A landscape with many peaks, sampled at points; each row gives a point and its height.
A climber steps from a point to whichever of its 2 nearest points has the largest rise for the distance, and stops where none of them is higher. Distance is the straight distance between rows; heights are no part of it.
(370): [169 136 106 128 147 134 127  80 117  96  86 148 168 123 143 131 121 160
 167 157 110 139 132 131 162  64 146 139]  height 402
(471): [135 130 130 146 112 122 149  81 122  78  75 165 113  95 152  91 132 147
 118 138 137 162 108 140 134  87  96 219]  height 432
(796): [107  55 149 144  92 125 165 137 171 169  90 132 113 110  95 176 174 138
 158 137 130  90 168 126 123 154 101 106]  height 43
(433): [164 151  84 134 129 124  80 172 100 151 161  81 170 167 194 140 104 126
 146 119 167 110 163  93  89 128 190 114]  height 69
(572): [108 101  74 149 148  56  95 132 126 129  95  75  91 155  88 182 152 145
 114 117 169 126  90 102 108 146 105  70]  height 319
(222): [ 90 152 148 129 112 129 126 135 126 133 168 150 100 137 154  96  97 122
  90 107 105 160 137 167 145 136 121 131]  height 349
(823): [148 107 164  94  68 147 190 121 142 122 101 176  80  74  71 103 178 141
 106 128 151 129 108 107  95 100  81 200]  height 284
(662): [133  94  86 158 143  96 103  82 121 122  69 109 171 132  98 157 130 112
 181 148 153  87 112 117  92 133 122  60]  height 151
(159): [174 169  89 146 165 138  55  93 103 129  97 130 196 127 140 129 113 131
 112 127 142  69 118 145 126 179 171 132]  height 22
(680): [111  50 129 137 103 117 178 121 120 107  74 138  76 112  71 150 185 138
 141 143 167 132  99 118  88 119  76  98]  height 238
(781): [130 146  84 150 140  90  74 107  96 120 103 106 176 131 137 153 131  91
 157 139 181  81 134 121  73 164 134  74]  height 102
(265): [128 116 106 152 142 144 133 109 153 119 124 105 139 142 151  63 142 103
 131 116 103 182  93 151 163 135  93 227]  height 565
(666): [ 96 138 156  65 123 158 161 159 161 146 165 124 110 145  82 144 167  98
 148 137  90 110 175  94 130 165  96 101]  height 514
(537): [115 162 170 126 148 145 103  98 142 127 108 151 111 103  89 119 128 130
 145 133 138  81 164 168 162 112 123  85]  height 462
(507): [146 170 109 122 122 123  92  97 128 101 154 171 195 171 170 114  99 148
 141 123  80 162 127 176 177  90 168 147]  height 542
(242): [ 70 173 175  93  81 113 143 130 154 127 194 174 106 134 150 116  90 137
 106 116 100 125 177 166 144 141 108 144]  height 296
(496): [156  86 159 109  84 135 146 144 151 134 132 161 159 132 142 154 116  98
 131 120  72 148 160 174 143 181 158 169]  height 112
(677): [130 116 140 154 196  96 111 117 116 160  85 134 117 105 129 124 120 135
  78 138 159  92 115  94 119 145 149  96]  height 94
(271): [ 97  74  84 126 128  96 144 115 117 100  64 100  90 154  77 167 165 137
 140 142 152 139  95 105  97 123  66  83]  height 265
(359): [129 125  91 159 103 126 139  72 130  74 103 140 155 117 178  59 118 132
 126 115 119 169  94 161 150 109  87 240]  height 487
(501): [118 143  68 133 160  88  99 145 101 128 105  62 110 162 128 157 139 143
 126 116 161 131  83  58  89 103  90  88]  height 252
(744): [150 144 100 155 158 122  97 143 102 131 111  97 153 137 164 145 113 131
 150 131 143 115 143  79 141  98 172 115]  height 125
(675): [156 103 150 122  63 129 174  81 147  99  79 193  75  82  92 104 184 160
 108 149 182 124 140 137  92 113  86 190]  height 255
(809): [146 127 134 123 148 156 126 127 141 156 117 129  93 121  81 129 134 148
 128 136  94 149 104 132 159 101 116 144]  height 295
(32): [100  86 101 164 129  96 115 164 124 155 131  80  84 171 114 162 152 140
 106 119 160 135 128 120 107 166 123  43]  height 396
(63): [130 156  78 144 156 107  84 146 106 155 157  40 151 167 144 115 108  92
  96 120 160 154  71 117  91 175 135 159]  height 442
(802): [118 115 155 156 123 105 135 159 130 124 183 112 108 112 160 148  79 124
 112 135 148 108 143 150 108 172 201 106]  height 430
(784): [121 143 161 112 136 143 125 100 166 181  88 171 114  98  61  88 178 119
  78 116 125  89 143 100 125 121  62 160]  height 291
(692): [151 148  98 128 125 133  94 105 119 104 165 124 188 154 155 145 111 115
 193 139 114 124 149 152 136 128 190  74]  height 361
(693): [152 152 107 124 144 134 124  91 123 106 130 149 182 135 170 101 112 150
 156 136  89 178 101 152 169  63 142 172]  height 461
(192): [168 168 110  99 115 128  61 167 119 180 173 104 183 150 208 128  79 119
 137  88 162 120 149  94  64  89 156 143]  height 15
(419): [103 151 169  89 115 130 152 144 180 117 211 148 146 158 164  95 122 108
 130 111  76 179 141 171 188 128 126 200]  height 165
(585): [105 156 159  67  78 142 194 144 155 169 172 137 126  94  97 147 150 129
 122 129  97 105 189 102 116 128  76 110]  height 422
(686): [137 140 108 151 138 135 114 175 105 124 228  69  91 175  92 150 111 152
 132 139 181 100 126 137  95 176 205  96]  height 290
(684): [111 179 145 152 164 143  77 141 113 112 129 124  84 130  80 127 142 119
 138 119 155  98 127 124 153 137 139  68]  height 578
(414): [113 123 150  98 143 159 146  86 158 172  83 188 160 101  85  65 149 140
  91 131 103  94 148 126 144 122  82 186]  height 240
(452): [116 138 134 109 143 153 141 102 143 158 114 180 155 126 131  87 123 157
 105 128  70 126 164 159 170 135 115 194]  height 232
(762): [162 129 105 147 161 142 117  93 134 135  83 120 115 118  97 145 132 175
 165 159 115 111 119 123 152  78 137 110]  height 344
(387): [138 145 139 129 133 103 136  80 129 106 100 139 160  80 175 136  76 147
 119 137 114 117 116 179 145 133 134 169]  height 470
(479): [132 163 119 110 127 125  97 109 129  87 189 142 167 173 176 116  81 123
 158 135  98 153 150 162 157 121 197 108]  height 443
(790): [135  93 162 122  67 114 172 141 159 154 103 160 124  93 119 166 161 107
 120 125 127 106 192 126 114 151 100 146]  height 68
(122): [ 91 114 169 147 148 128 131 140 108 115  95 170  83 114 121 114 144 119
  75 101 133 127 124  89 128 108 100  73]  height 147
(826): [156 123  75 137 136 100  95 150 116 143 109  50 139 151 156 171 136 129
 177 128 155 126 110  68  89  84 122 116]  height 187
(604): [118  98 153 116  86 167 169 154  88  64 116 175  88 108 112 122 142 151
 138 117 125 157  77 114 144  61 109 112]  height 180
(168): [128  90 128 122 121 145 172 140 101  85 115 110  99 118 116 147 131 132
 153 134 113 163  69 107 119  84 108  99]  height 196
(768): [144 122 149 134 135 117 162  57 145 105  59 165 137  68 140 100  98 160
 105 139 122 111 106 155 132 104 105 217]  height 408
(182): [143 115  82 140 132 139  93 133 121 147 152 108 143 175 109 132 111 116
 152 147 118 124 139 153 118 177 184  70]  height 283
(473): [111 103 165 125 133 165 157 143 107  92  92 178  74 103  94 117 150 146
  89 101 129 122 101  82 136  88  63  90]  height 164
(422): [115 101 140 144 110 106 147 130 123 115 143 131 138 115 179 148  79 111
 138 135 126 127 151 151 116 152 167  96]  height 474
(202): [136  99 167 114  62 122 169 148 154 142 116 155 126 108 135 156 135  97
 116 123 108 147 169 144 137 140 125 193]  height 91
(706): [128 147 143 153 147 125 119 170 118 142 196  92  85 117 123 145 101 156
 119 131 165  93 133 138 117 158 192  97]  height 360
(808): [127 160 108 136 152 141 107 169 104 142 182  53 129 165 156 100 100 116
 102 123 142 159  86 108 105 146 153 128]  height 553
(573): [130 136 160  81  45 149 190 138 136 149 141 173 117  76  71 112 175 124
 101 112 122 130 125 103 101  90  65 177]  height 316
(25): [122 149 190 110 149 139 105 120 161 173 102 151 100  99  66 119 151 116
 111 127 134  66 160 126 142 134 100 105]  height 375
(289): [117  51 130 165  86 130 178 127 112  96  87 145 116 105 109 151 143 124
 178 138 148 136 106 124 107  97 125  89]  height 216
(214): [146 127  79 123 168  86  97 139 110 161 137  58 151 150 116 167 102 140
 116 148 150 115  84 135  93 182 153 129]  height 328
(630): [103 105 128 133 132 123 133 152 129 165 144 121  75 130 118 151 144 146
  99 127 127 130 160 136 121 173 109  65]  height 480
(388): [162 165 106 133 158 128  94 137 136 112 171  88 192 169 175  99 117  84
 146 114 117 187  92 121 153 116 176 170]  height 548
(493): [110 151 171  90  64 139 177 153 138 174 165 170 107  93  97 123 159 128
  90  97  95 128 162 107 123 108  75 142]  height 362
(75): [107 149 146  89 124 155 162 136 151 135 143 157 138 132 137  93 160 123
 131 119  78 157 168 141 182 122  90 197]  height 202
(723): [101 126 138 120 115 157 133 168 132 142 177 118  76 156 156 122 120 117
  98 119 118 166 157 144 138 150 128  89]  height 404
(673): [ 90 133 165  92 134 162 160 163 143 111 138 116  80 122 106 146 163 118
 153 124 102 122 136 110 149 139  73  98]  height 602
(620): [162 177 100 166 153 121  68 132  89 112 145 116 179 141 129 139 127 113
 144 127 180  79 135 144 101 185 179 125]  height 53
(358): [130 161 133 120 157 138 109 166 113 108 187  70 151 172 181 107  96  80
 131 118 138 154 102  96 130 118 193 143]  height 445
(232): [113 123 159 140 103  90 154 122 127 101 123 151 127  95 173 151  78 142
 139 135 125 127 142 165 141 104 147 129]  height 554
(22): [171 134  60 121 151 110  77 134 111 163 153  74 174 170 104 157  98 132
 149 145 126 121  96 132  89 155 181  98]  height 256
(396): [ 95 149 168 124 145 169 122 158 135  88 150 123  72 114 102 143 133 129
 143 107 123 101 120 108 151 146 107  46]  height 701
(772): [113 120 147 156 170 124 119 100 119 133  69 166 104 105 118  86 130 111
  81 121 136 128 108  92 130 106 117 132]  height 123
(371): [139 110 147  91 112 144 158 145 163 127 185 124 141 160 162 132 107 115
 140 141  82 180 154 178 157 158 168 154]  height 134
(410): [107 148 149 135 204 101 113 127 100 141 132 126 137 100 155 109 107 142
  81 142 169  81 138 118 119 177 163 119]  height 67
(87): [151 133  98 133 166 143 106 127 143 102 134  81 165 174 164  94 149  85
 143 124 108 206  77 133 177 128 129 190]  height 688
(764): [155 107 110 128 123 157 134 106 120 155  98 162 134 119 125 115 126 163
 101 143  93 156 145 164 156 128 120 169]  height 259
(725): [122  66  98 172 108 121 141 117 113 108  87 128 164 116 133 153 131 113
 197 142 137 112 116 105 110  78 145  74]  height 192

For each start below, name the point where the climber stops.
(823): (396)
(790): (507)
(159): (630)
(675): (87)
(122): (630)
(414): (396)
(75): (507)
(680): (630)
(433): (630)

Call two points neighbours if one is among the 2 nearest of the other. Go from one point of each pair to the other, from neighbour to neighbour, staying as high as possible. Name the lowest point that can't be avoided.
(808), (232): (768)
(808), (87): (358)
(808), (630): (419)
(396), (87): (675)
